Points, in no order, along strands that fork, close into loops and pass close to each other.
Points whose rows are less than 104 apart are linked; no others are.
Somop: [ 11  42   0  35 -26  54  20  23  25  -3  58  20 -11  26   8  21  48 -51
   0  11 -62]
dozi: [-56 -41  41  -9  -4  -1  -3  -9  30 -40 -40  -2 -85   2   8  27 -71  56
 -22   3 -30]
Bonem: [  4 -11  57  34 -22  24   9 -20  49  35  37  42  12 -11 -13  20  29 -13
  11 -34 -32]
geded: [ 22  35 -27 -11  25  -2   5  17 -25  20 -15 -14  21 -10  32  40  52 -18
 -14  23 -22]
riku: [ 39  18   6  58  11   3  40 -69 -44   4  22  41   4   8 -14 -38  53  -5
  12  -4  15]
daso: [ 92  -8 -73 -24  42  19  25   3 -30  10 -21 -29  14   7  15   3  12   4
  -5  26  36]
Ton: [ 12  31  37  33 -19  41  16 -53  22  41  15  60  10  14  -2  12  38 -17
   3 -27 -47]
Bur: [ 90  -2 -39 -37  39   1  24   6 -24  55 -49 -49  51 -24   7 -18  20 -14
   5  42  14]
nem: [ 46 -44  -2 -19 -33  13 -20 -26  47   5  13  58  22 -13  -6  47  -2  43
  12 -55  30]
Pogoz: [ 28   8 -25  13  18  34  25  23  -8   1  23 -17  10  22   6 -15   2 -21
 -11  13  -9]
Daf: [-74  -2  37 -18  -1 -49 -44 -14 -11 -14 -47  15 -34 -16  -5 -16 -25  16
 -20 -15  16]
Getu: [ -8   9  15 -29 -12   3 -42   3  44  18   9  36  36 -10 -12   0 -30   2
  12 -40  18]
talaz: [-33  33  22  54 -29  41   7  36  41 -22  26  -6 -44  32  -5 -28 -42 -20
   4   2 -60]
rabe: [ 30 -30 -21  51  19  28  57 -21 -46 -15   9 -21 -47  39   6 -17   9  15
  -9  18   6]
rulik: [-30 -23  66  99 -22 -21   9  36  30 -28  13 -40 -22 -21 -31 -49 -66   5
  19 -20 -38]
doni: [-34  -7  62  68   0  -5  -2  -6 -16  25 -13  -7   7  -8 -16 -32   0  11
   8 -22 -28]
resog: [-21 -29  58  14 -17  29  -4   4  82 -14  20  34 -34  -2 -22 -19 -92  22
  -1 -29 -13]
muf: [ 64  26 -68   4  11  -1  17 -30 -59 -41  29  35   4  10  21  16  60  12
  -4   3  28]
ses: [102 -12 -30  26  10   7  40 -73 -10  32   0  42  23 -11 -11 -16  31  18
  33  -7  43]
Rus: [ -9 -13 -17 -35  18 -44   9  62 -30 -12  20 -84  45 -25   0  -6  13 -18
  11  59  -5]
Mizo: [  0  11 -22 -12   9  50   4  24   7  30 -30 -22 -38  35  30  32  -3   2
 -17  27 -45]
las: [-37 -30  -9 -43   2  18  -1  -2  22 -19 -44 -21 -86  33  24  46 -49  37
 -27  19 -18]
gib: [-59  37  14   7  -4  -4 -21 -13 -26 -15  -1  22 -17  18  22  18  30  11
 -20 -10 -30]
sor: [  1 -22  41  65   0  15  21 -23  -2  11  18   1  -7  20 -27 -61 -14  -5
   6 -22  -3]
Sapo: [-52  18  38 -14   4 -26 -49 -49 -25  21 -53  40  -8   3  -8 -35  -5  14
 -10 -29  18]
rinuv: [  7  19 -19  -2 -40  18  -1 -12  18 -37  65  58  -7  24   9  55  51  -4
   0 -27 -18]
varuf: [ 51  26 -43 -23 -20  -8 -25 -44 -12  -1 -10  55  37  -3  12  37  41  28
   8 -38  31]
dima: [ 11 -54  47  13  23 -13   2 -26   8  62 -27  -2  37 -34 -11   8   9  27
  16 -12  22]
bulub: [ -4  22 -18  16 -13  37  22  22  13 -15  56  17 -18  20  27  58  49 -21
  -7  14 -49]
suvan: [ -48   35    7    2  -17    5  -10   58   76  -55   13   -9  -29  -16
  -10   12 -106   -5    7   22    0]
zulan: [-36  13   7  22  13 -37   1   4 -42 -41  38 -13  25  -2  -7 -45   2  -3
   2  -3  24]
Rilu: [ 41  18 -23 -36  21 -19  -4  13 -19  44 -27 -29  56 -28   9  10  37 -22
   3  28   1]
saval: [ -6 -39  15 -43   3 -21 -40 -10  30  23 -29  14  23 -24 -12 -11 -38  21
   5 -29  50]
Val: [-57   0  70  79 -27 -36   6  38  20 -37  49 -16   9 -29 -34 -43 -23 -16
  19 -18 -35]
meges: [ 20  29 -33 -10  39 -16   5  21 -79 -24   4 -29  35  -5  11 -39  35 -21
 -12  35   9]
Vanup: [ 19 -42  47  23   9  11  11 -39  25  57 -10  30  17 -25  -3  29  11  22
   9 -30   0]
rufon: [ 59  35 -25  35  31  17  34 -33 -60  -2  12  19  17  11   2 -53  39 -16
  -6  12   9]
tad: [ 13  39  11  58   3  34  17 -12 -37   3   7   2 -12  42  -8 -69  -1 -13
  -9  -7 -34]
gafa: [-45  32  12  30 -18  21   6  42  47 -52  23  -3 -45  17  -5 -14 -78   1
  -1   6 -25]
fuzuv: [ 35 -49  23  53   5  29  43 -13  14  27  20 -11   4  24 -42 -70 -35  -8
  14 -12  20]
Pul: [-21 -33 -30 -66  -2 -53 -16  13  17 -46 -31 -31 -35 -10 -13  -7 -78   8
  -9  11  71]
vinet: [-27  46  28   0  10 -18 -30 -26 -33  51 -49  14  28 -19   9   6  53 -12
  -6  -4 -18]
Lozik: [-14 -61  15  37   1  12  47 -13   3 -24  26  -4 -58  18  12  41   3  30
 -10   0 -13]
Ruri: [ 53 -22 -26   3   5  48  44 -27  13  20   6   8 -28  33  14  39   7  17
  -6   0  -8]
kuzol: [-11  16 -11  25  33 -35   3  -4 -82 -28   8 -18  26  -3  -4 -50  30  -3
  -2  20  24]
dumaf: [ -9  42 -10 -48  12 -42 -26  33 -57  25 -36 -48  45 -18  -4 -51  32 -59
 -12  37 -10]
sokat: [ 36  -5 -37  -3   9   4  23  32 -11 -25  60 -30  44  -4  -1   0  17 -16
   8  16  13]
mul: [-31  16 -11 -47 -34   7 -48  10  54 -46  25  57 -20   5  13  59 -30  27
  -1 -35   5]
Sasu: [ -3  36   8  43 -25  59  16  33  21 -15  46   4 -19  43  -3 -21   6 -42
  -7   6 -59]
Bupof: [ 50 -42 -22  -2 -39   7  16  -3  45 -21  61  25  21  -8 -13  46  24   6
  15 -40  21]
maf: [-27  29  18   2   1 -26 -19 -50 -30   5 -12  46  13 -12  21  46  64  18
  -6 -16  -3]
Foti: [-40  15  15   6  -5 -30 -21  -1  -9 -25  44  20  40 -18  -3  -5  19  -2
   8 -26  16]
nul: [-10  38   4 -12 -11  -6 -35  13  16   5  41  24  64 -15  -8   3   9 -14
  16 -23   7]
Bokeg: [ 12 -39   5 -40 -27  45 -18 -33  54   2  -1  57 -26  11  13  58 -24  53
  -1 -36 -11]
luvi: [ 23  47 -29 -29   6 -34 -33 -40 -50   5 -15  40  45 -17   1 -10  53  -2
   6 -10  35]
noso: [-87  19  31   3 -14 -14 -28 -15 -29 -25 -43   3 -59  16  17  14  -4  32
 -22   4 -58]
Mavuv: [ 94   7 -43  13 -23  -6  15 -65  -1   5   1  60  43 -25  -5  14  54  37
  35 -33  43]
Kogaf: [-55  25 -16 -46 -14 -27 -39  75  30  -7  -7 -26  -4 -27  17  44   2 -33
   4  41 -10]
kizeg: [ 71 -29 -23   9  20   0  22 -43 -10  38   0   8  46 -16 -13 -21  14  14
  35  -3  50]
Gekab: [-10  18 -50 -75 -20 -31 -42  52   4   3 -13 -19  22 -15  17  49  32 -36
  -1  23   4]
Fabiz: [-66  10   5  -2 -11  -5 -20  73  41 -11 -21 -38 -37 -14  22  41 -32 -12
   7  44 -28]
kimim: [ 16 -24   4   4  18 -24  10 -17 -22  16  18 -17  69 -23 -24 -39   6   6
  33  -4  43]
buf: [-21 -38  70  58 -16  14  15  28  65 -10  14 -12 -21 -18 -39 -45 -93   8
   9 -26 -19]
kel: [ 11  12   3  33   2  65  23  16   9  47 -21 -17 -29  38  20  10  -2  -1
 -10  20 -67]
bakos: [ -8 -22 -39 -80  -7   6 -26   4  23  14 -65 -16 -64  25  14  35 -34   0
 -22   9  17]
nibog: [-98   5  53 -12 -12 -48 -40  -7  -7 -28 -48  13 -58 -16  13  25  -5  20
 -27   0 -29]
vepi: [-48 -37  27  26   2  -4  16  12  13 -27  -2 -13 -58   4  11  30 -25  43
 -13   0 -20]
Zuf: [  3 -54  45  35  24 -21  18 -13 -19  38   0 -30  44 -29 -29 -41 -13  13
  27  -1  26]
Rir: [-20   6  17 -18   4  28 -24   6  31  50 -51 -12  -8  19  -1 -17 -52   4
  -3  -8  -2]
nibit: [ 84 -19 -44  21   4  50  70 -53  -2  -4  17  16 -41  41  13  27  32   5
  -5  11 -12]
tem: [  8  10 -44 -68   0  27 -23  22  25  42 -60 -18 -36  22  26  46  -8 -18
 -19  22 -11]
Fon: [ 12  27 -38 -13  12   0   7   0 -39 -20  15  12  -3  11  30  37  55   2
 -19   2  -3]
Bil: [-31 -13  25 -41   3 -25 -41   1  20  42 -56 -13  12 -16 -17 -38 -44  -7
  -1 -15  33]
vavoz: [ 32 -50 -27 -10  27  14  15 -10   4  26 -25 -23  -5  14  -2  -6 -29  24
   5   6  47]
nel: [ 57 -26 -37   9 -17  17  32   5  24 -21  71  -2  29   6 -10  18  26 -18
  14 -11  17]
pur: [-22   5  -3 -54   2 -57 -15  50 -41  15 -36 -79  26 -30 -10 -37  12 -51
  -1  49  -5]
dusu: [ 32  53 -12  35  39  31  10  -9 -80   2 -15   1   4  25   3 -72  16 -14
 -21  14 -10]
Fubat: [  9  -5 -40 -51   7 -36  -4  63 -15 -34  45 -58  52 -16   2  17   8 -13
  17  35  16]
geduz: [-63  17  55  32 -18 -33 -15  21  22 -44  67  20  33 -36 -21 -17 -12 -14
  16 -25  -5]
Bas: [-10 -22  -3 -69  -3 -42 -19  30   5  47 -50 -59  20 -26 -19 -28 -25 -37
   7  24  21]
bofil: [ 30  32 -24 -41  35 -44  -1  17 -91  -4 -19 -46  53 -32   2 -34  63 -36
  -9  49   9]
Nalu: [ -8 -37 -18 -17  18  -9   5  12  24 -19  -3 -32 -17   6  -9 -22 -74  24
   0  -3  56]
zez: [  9  12  44  47   0   9  22 -79 -24  21   1  54   2   5  -6  -9  49   7
   4 -22 -20]
domi: [ 20 -67   9  73   8  17  68 -36 -26 -19  14 -18 -65  33 -11  -6  14  18
   1  12 -10]
gal: [ 69   0 -22  50  18  51  77 -23 -36 -15  18  -4 -49  43   8 -15  38 -18
 -22  26 -30]
Midet: [-14  10 -30 -65 -14 -42 -42  22   4  -3 -12 -12  32 -22   1  24  12 -15
   2  -4  29]
Pumu: [-53  15  44  25   5 -20 -23  12 -15  42 -28 -13  22 -19   4  -4  18  -9
   0  -2 -27]
sobe: [-58  11  -8   0  -4 -21  -3  83  47 -48  -4 -53 -26 -28  -2  33 -69 -14
   5  49  -2]
fav: [-27  -8 -42 -78 -20 -61 -40  21  12 -41 -21 -19  -8 -18  -2  13 -27 -16
  -7  -3  51]
fuvo: [ 45 -19 -57 -41  23  14   0   2 -12  18 -36 -28  -9  17  13  -3 -13   7
  -9  18  39]
vir: [  1  16 -14 -19  16  19 -10  49  15  31 -15 -41  19   9   7 -12 -31 -21
  -2  19  -4]
gop: [-30  31  -5 -36   2 -35 -49 -41 -41  10 -44  30   4   4  -5 -28  14  -4
 -11 -17  39]
sunif: [ -6 -41  46 -14 -15  35 -13 -22  60   0   8  54 -27  -2 -11  11 -58  34
  -7 -43  -3]
tolo: [-35  12   9 -18 -42  19 -25 -14  39 -44  49  66 -24  13  15  58  12  20
  -4 -31 -24]

How many points has the smallest loop of links through each point below? Write 0 if it is on no loop.
Fubat | 9
geduz | 19
nul | 12
Sasu | 0

A tip is a point with one link. Name the tips that can be reached along the links from each point below, in the order of the rows.
geded | muf, mul
dozi | Ruri, kel
Daf | fuzuv

A fork is a point with three links, a tip a point with one. Leave the first point through the second and follow the links. Name the first fork or tip that comes.
nibit; gal | kel
Nalu; vavoz | muf
tem; bakos | Ruri
sunif; resog | Foti
noso; gib | sor
rulik; buf | sokat
suvan; gafa | mul
Foti; zulan | pur

Name the points in between on the shortest way along the links from the first point to the second, in order.
meges; rulik | kuzol > zulan > Foti > geduz > Val
dusu; Daf | tad > sor > doni > Pumu > vinet > maf > gib > noso > nibog
muf; sobe | Fon > geded > Rilu > Bur > daso > fuvo > vavoz > Nalu > Pul > fav > Midet > Gekab > Kogaf > Fabiz
tolo; Midet | rinuv > bulub > Somop > Sasu > talaz > gafa > suvan > sobe > Fabiz > Kogaf > Gekab
rulik; sokat | buf > resog > sunif > Bokeg > nem > Bupof > nel
varuf; Vanup | Mavuv > ses > kizeg > kimim > Zuf > dima
